Each row is a point on a tangle of strands that fork, close into loops and nearly touch. The rows are in no order.
(in the rows, 128 means zero)
Points whose rows are less than 122 apart are linked; no others are. Some points are linked to none.
Fak: [101 100 118 118  70 173 130 145 133 138 156 152  52 109 130  94  48 143
 138 139 145]
Vir: [178 147 133  96 127  93 171 126 161 113 107 112 159 145 175 106 183 179
 127 153 162]
gugev: [171 132 126 162 165 136 104 100 105 128 141  63 107 117 175 135 100 155
  93 120 108]
lumog: [ 91 169 106 124 132  32 198 118  83 108  85  90 135 158 147 140 147 127
 139 145 165]
Loviz: [ 41  87 162 109 176 113  99 157 168 149 115 119 136 125 123 148 108 126
 141 122 105]
rov: [178 175 129 160 137 148  71 147  92 143 158 107 134 112 176 150  99 164
 112 162 124]
sani: [121  95 103 125 126 140  76 107 143  97 139 134 143 134 154 120 122 146
 135 114 206]
kome: [141 157 120  91 179  90 144  79 157  96 105  90 119 149 136 132 140 107
 108 142 203]
guma: [ 88 108 106 119  78 168  96 162 110 174 148 137  94 129 158 141  62 163
 129 106 140]
nefu: [106 129 179 107 117 111 155 128 165 123  71 184 168  92  44 145 154 154
 132 110 112]
Gikig: [133 145  88 157 115 140 133 133 110  58 186 164  89 113 122 124 102  95
  90 157 157]
bugik: [128 127 154 165 136 130 125 120 142 136 109  78 180 124 156 120  92 126
 115  65 104]
Ved: [152 135 122 130 154 146  95 135 148 114 151 139 102  72 136 120 119 148
  71 155  87]
foto: [144 156 115 107 132 119 163 104 137  80 157 140  91 152 164 120 118 137
  59 112 141]
koroz: [160 148 100 139 112  75 103  85  77 113 142 119 131 132 180 106 175 156
 179 126 141]
Luk: [156 161  99  75 112 111 132 100 147 143 112 153 126 142 124 152 124 141
 138  88 176]
mep: [123 104 152  89 118 144 100 160 125 227 129 149 163  34 105 119 120 103
 112  97 113]
vap: [125 123 127 122 165  93 124 107 135  79 106 116 143 125 127 131 131 153
  79  93  47]
Zesor: [ 98 116 128 123 141 103 106 137 118 115 147 174 107 111 103 206 148 123
 128  92  92]
voli: [111 128 137 189 131 145 190 123  96  91  98 138 180 156 102 145 143 149
 152 116 112]
zuki: [120  54 148  68 148 170  74 143 143 120 110 159  95 148 114 105 147 149
  84 129  93]
Duleb: [132 120 152 157 163 138 142 118 152  84  76 121 171 160 150 111  99 103
  93  72 158]
Senu: [108 120 110 190 159 102 103 139  84  72 111 137 133 142 179 115 134 125
 109 149  84]
Rurim: [111  91 129  93 126 108  71 155 141 153 130 122 110  90  72 169 157 117
 123 128  89]
gabif: [111 101 138 186 106 149 122 150 151 134 157  93 120 102 114 143 156  89
 132 146  87]
mil: [155 167 100  77 166  98 110 113 114  89 151 184  96 130 171 157 123 133
  87 125 175]
Dase: [ 97 187 105 131 145  84 173  91 150 154  96  99 152 157 192  99 151 164
 164 164 133]
vabon: [ 88 115 129 126  85  96 148 112 193 133 134 120 180 129 109  86 193 139
 166 106 144]
ganef: [114  95 142  96 112 124 108 159 152 179 115 139 114  53 122  96 136  86
  64 100  97]
Savo: [128 144 163 144 130 111 145 117 182 140 127 126 168 128  95 143 208 147
 198 124 154]
toge: [141 113 134 146 158 139  78 119 130 139 120 129 159 145  71  95 134 123
 159 178 182]
Tobap: [125 166  97 126 113 110 200  84 159 105 158 122 104 142 115 140 170 121
 184 152 131]
mito: [146 120 138 115  68 138  85 144 110 162  87 147 137 155 118 101  92 141
 119 175 125]
Talaf: [168 142 135 135 168 119 159  96 116 151 118 125 144 123 138 147 106 160
 166 117 103]
Mekif: [ 75 157 130 116 198 108 115 135 155 155 103 131 174 143 148 145 122 122
 140 114 117]
Kulam: [115 153 118 154 119 178 155 156 141 167 138 171 174 129 130 156 136  93
 127  84  70]
rakid: [125 116 137 115 105 178  99 152 151 134 121 176 105 123 168 135 166 124
 105 114 151]
vuna: [122 122 130  96  75 146  75 174 103 144 124 125  76 125 109 131  99 139
  94 204  85]
vom: [ 86  82 146 119  99 142 104 175 153 119  96 140 159 141  56 110 124 107
  93 105  92]
folub: [164 113 101 121 130 121  93 111 102  96 106 122 158 165 114 109 130 171
 132 168 189]
nuku: [136 110 110 114  98 137  97 146 165 132 128 141 141 128  64 132 120 101
 149 170 180]
zin: [149 173 126 141 142 100 187 129 134 112 140 143 158 108 139 120  94  73
 105 115 137]
gefo: [154 151 144 125 141 127 132 128 129 137 164 147  89 133 156 173 130 104
 208 144 136]
Nokuf: [143 169 122 108 145  98 167  96 146 122 136  92  92 154 127 140  90  99
 177 128 201]
fedu: [132  82 166 179 120 187 126 189 119 157 144 117 116  77 118 136 121  87
 126 113  61]
tal: [116  89 122 129  82 122 108 143 144  89 127 165 122 117 150 110 126 100
  89  73 129]
tinug: [111 138 121 187 121 118 120 162 130 133 139  87 140 133 154 158 100 100
 116 159 123]
fudu: [151 156 121 113  73 106 105 156 109 113 125 169 116  96 143 136  91 103
 158 148 145]
Pes: [179 164 116 110 113  76 159 128 111  98 139 131 151 137 219 104 156 147
 154 128 157]
barar: [125 135 101 144 155 136  95 133  94 151 154 151 139  81 166 134 129 154
 115 144  86]
Ded: [122 119 118 124  84 112 140  88 131 129 139 127  94  98  94 139 103 108
 116 113  99]
lim: [120 128 137  94 101 129 131 133 150 114 121 147 125 186 103 146 181 147
 140 127  98]
ratub: [ 76  96 122  96 115 173 100 128 110 204 131 103 100  98 132 126  98 147
 109 122  92]
Sufom: [162 149 115  93 133 125 113 100 150 130 158 107 116 192 116 146  85 143
 146 119 205]
pigu: [111 146 115 106 121 151 126 117 163 109 138 166  64 158 118 112 153 115
 127 197 133]
dez: [145 123 109 126 120  81 137 143  96 108 136 142 150 118 147 128  71 120
 148 150 197]
kep: [ 77 128 114 139 188  84 158 118 130  99 149 123 171 149 101 115 131 156
 168 160  90]
pob: [136 149 111 106 111  83 192  96 151  78 116 107 174 179 113 108 194 181
 116 119 135]
pizi: [139 150 100 141 129 152 122  71  97 122 112 131 102 151 147  86 109 131
 139 158 126]
bofi: [ 75  41 124  99 112 202 135 114 110 215 167 137 112 147 101 118 102 149
 122  86  96]
tibuf: [168 168 128 114 132 166 114 136 107 124 191 155  33 120 168 163  85 139
 130 131 163]
Ratu: [147 139 128 116 124 105 199 112 138 115  84 125 181 159 134 100 127 159
 133 147 216]
Zub: [117 115 162 183 153 160 136 130 121 135  65 121 187 124  95 145 116 168
 165 117 128]
Kubi: [168 151  87 116 166 106 180 103 104  85 139  94 111 155 149 143 186  98
  88 133 189]
kebi: [112  78 156  97 132 112  76 167 134 124  91 159 168 126  87 145 162 120
 122 134 126]
vum: [161 152 105 157 193 159 163 108 119  88 155  81 122 153 172 144  87 146
 110 131 161]
Gonod: [143  85 167 128 142 172 111 136 186 161 147 127 145 138 112 115 149 108
 177 102 125]
vob: [ 89 144 112 128 116 103 188 131 147 123 127 111 118 188 126 167 142 150
 165 127 123]
sota: [105 160 171 125 141  88 191 121 127  95  91 142 146 114  35 137 160 142
 155 152 127]
garok: [118 129 166 172 125 131 120 147 190 158 114  67 170 133  61 140 154 142
 100 123  96]
Bidaz: [ 75 102 124 139 160 145 102 145 140 140 143 144 112 103 132 186  87 123
 142 111 116]
Mulem: [126 117 146 118 104 122  90 158 112 137 102 168 124  51 145 120 135  84
 124 138 102]
zol: [101 133 112 118  96  89 174  96 163 125 155 140 111 111 107 111 100 120
 174 143 135]
vop: [116 139 106 110 157  85 229 107 121  96 105 134 170 171 101 143 113 157
 118 108 180]
nivop: [162 108 134 149  72 169  68 129 130 160 168 104 118 118 117 130  98 127
 102  99 129]
Nipu: [124 161 119 137 103 143 112  92 140 165 133  92  71 163 135 123 127 133
 160 126 130]
Rutif: [159 147 105 150 119 164 127 102  67 147 168 150  74 123 135 168 108 142
 176 138 162]
vit: [113 181 111 154 175  99 157 116 175 133 107 100 189 146 130 118 168 141
 128 132 136]
Rek: [160  88 179 151 132 163 122 146 120 149 127 116 162  76  97 133 161 148
 129 120  57]
mese: [ 86 122 136 153 144 126 155 134 159 150 143 116 156 130  86 125  90 155
 163 198  97]
goze: [ 99  76 170 117 147 171  92 154 168 200 159 101 112  88 145 106 142  84
 156 123 120]
Sabe: [131 153 135 136 100 161 129 123 127 184 155 133  95 136 171 113 116 103
 197 146 104]
Ves: [165 171 118 125 110 125 141 100 132  98 163 142  67 139 189 124 164 168
 119 116  94]
kepo: [110  25 128 130 155 201  72 158 135 151 159 111  99 110 144 113 130 103
 130 100 122]
luzil: [142 172 102 147 157  96 139  88  96  91 129  80 122 167 127 151 161 109
  68 116 118]
resep: [166 158 129 161 137 100 137 152 131 110 126 110 114 119 145 119  90  78
 102 158 175]
demaz: [ 94 158 124 180 106 160 169 148 104 160 100 132 161 161 126 163 149 103
 137 115 114]
merab: [123 118 143 159 106 185 163 131 137 132 118 151 135 112 126  99  87 105
 124 146 117]
Dumup: [115 131 132 135 110 155 116 125 114 162 117 123 152 177 183 107  96 112
 133  89 136]
zok: [117 116 143 132 156  74 117 126 127 106 128 126 149  99 112  85 128 116
 152 150  86]
bisel: [ 94 165 151 150 169  67 221 121 124  84 107 115 174 135  78 114 145 149
 153 113 158]
Rig: [150 166 119 122 136 156  92 131 128 102 185 165  60 146 134 108 114  98
 131 158 162]
Refig: [142 123 102 157 136 103  93  88 134  80 143 122 127  82 147  79 144 147
 174 143 125]
Mifig: [169 124 199 165 146 130 130 172 153 142 104 123 164  97 135 155 138 113
 153 128  98]
lepal: [105  64 143 138  96 180  70 181  88 149 139 116  70  93 119 160  68 128
 117 129 138]
sege: [154  68 142 130  93 173  96 167 156 189 153  97 166 122  91 135 129 128
 134 104 131]
kap: [ 90 154 164 127 109 140 159 149 133 144  85 175 172 129 105 112 160  99
 104  68  59]
suve: [135  98 163 144  94 120 131 144 135  97  94 165 173 129  87 122 128  99
  93  53  96]
muki: [124 106 134  62 101 188  99 148 144 144 134 162  96 158 115 132 179 119
 113 111  96]
tirud: [139 121 149 128  94 149 129 106 132 180  87 106 107 121  97 117 138  93
 113 107  74]
roru: [133 163 177 151 152 102 140 164 151 129 103 105 176 122  64 167 148 107
 109 144  93]
mog: [137 155  95 102 122 108 238 140  51 103 119  79 103 175 179 149 110 113
 117 137 193]
kerof: [125 154  90 148 136 115 154  89 104  67 125 155 120 137 173  80 116 120
  96 132  93]
Vazu: [147 109 138 105  84 168  96 137 113 145 162 124  27  52 145 101  61 151
 110 111 121]
Samer: [172 157 133  99 160 123 103 122 160 127 129 127  92 116 178 122 170 149
 119 168  86]
Ruge: [116  98 140  91 148 137  77 124 116 124  89 136 100 128 148 141 119 159
  99  97  69]
bolug: [148 163 108 115 148  36 199 119  97  92 124 114 160 117 175 121 178 106
 152 138 165]
Dabim: [ 71  55 146 101 110 186 149 147 134 174 151 150 149 122  64 112 113 163
 137 114  55]
Rodi: [142 128 124 139 170 137  64 144  83  94 117 158 104 111 129 152 114 128
 114 168 156]
sev: [133 126 149 164 132 104 118 120 113 118 102 135 184 152  61 125 187 113
 193 158 152]
nevod: [147 141 105  62 164 110 155  78 133 113 113 115 135 202 129  79 176 131
 118 144 186]
fikos: [133 130 112 110  92 130 113 116 126 137  72 118 153 199 127 100  81 130
  96 120 152]
bab: [152 137 106 136 134 102 124 102 106 109 151  88 157 129 106 161 177 135
  96  92  66]
bov: [107  79 127 117  87 175 100 117  99 219 153 119  49  65 128 111  97 143
  87  93 150]
sezo: [159  98 124 146 144 113  76 106 136  92 124 145 111  81 136 130 144 116
 137 154 177]
dupur: [183 157  98 118 164 124  98 130  64  99 162 160 110  87 160 119 134 136
  96 141 167]
Pur: [120 138  93 115 149  56 193 148  31  91 117  94 146 170 160 142  98 116
 158 128 174]
Zeda: [135 111  97 133  64 168  68 145  86 149 150 105  84 116 115 108 117 122
  65 142 106]

A fork is a point with three links, a tip a point with one. Leave the first point through the second and follow the links. Name the first fork or tip that comes.
kepo / goze => Duleb
Dumup / fikos => kepo
Dase / vit => suve

A tip is a point with one link. Name the tips that can be reached along the links from each point below, in the order of the rows.
nivop => Duleb, kepo
bofi => lepal, Dabim
tinug => mep, zin, garok
luzil => Luk, Dase, Zub, tirud, nevod

How many points has the smallest loop of links through each point below? Write - if it is on no loop.
ratub => 5
Rig => -
gabif => -
vom => -
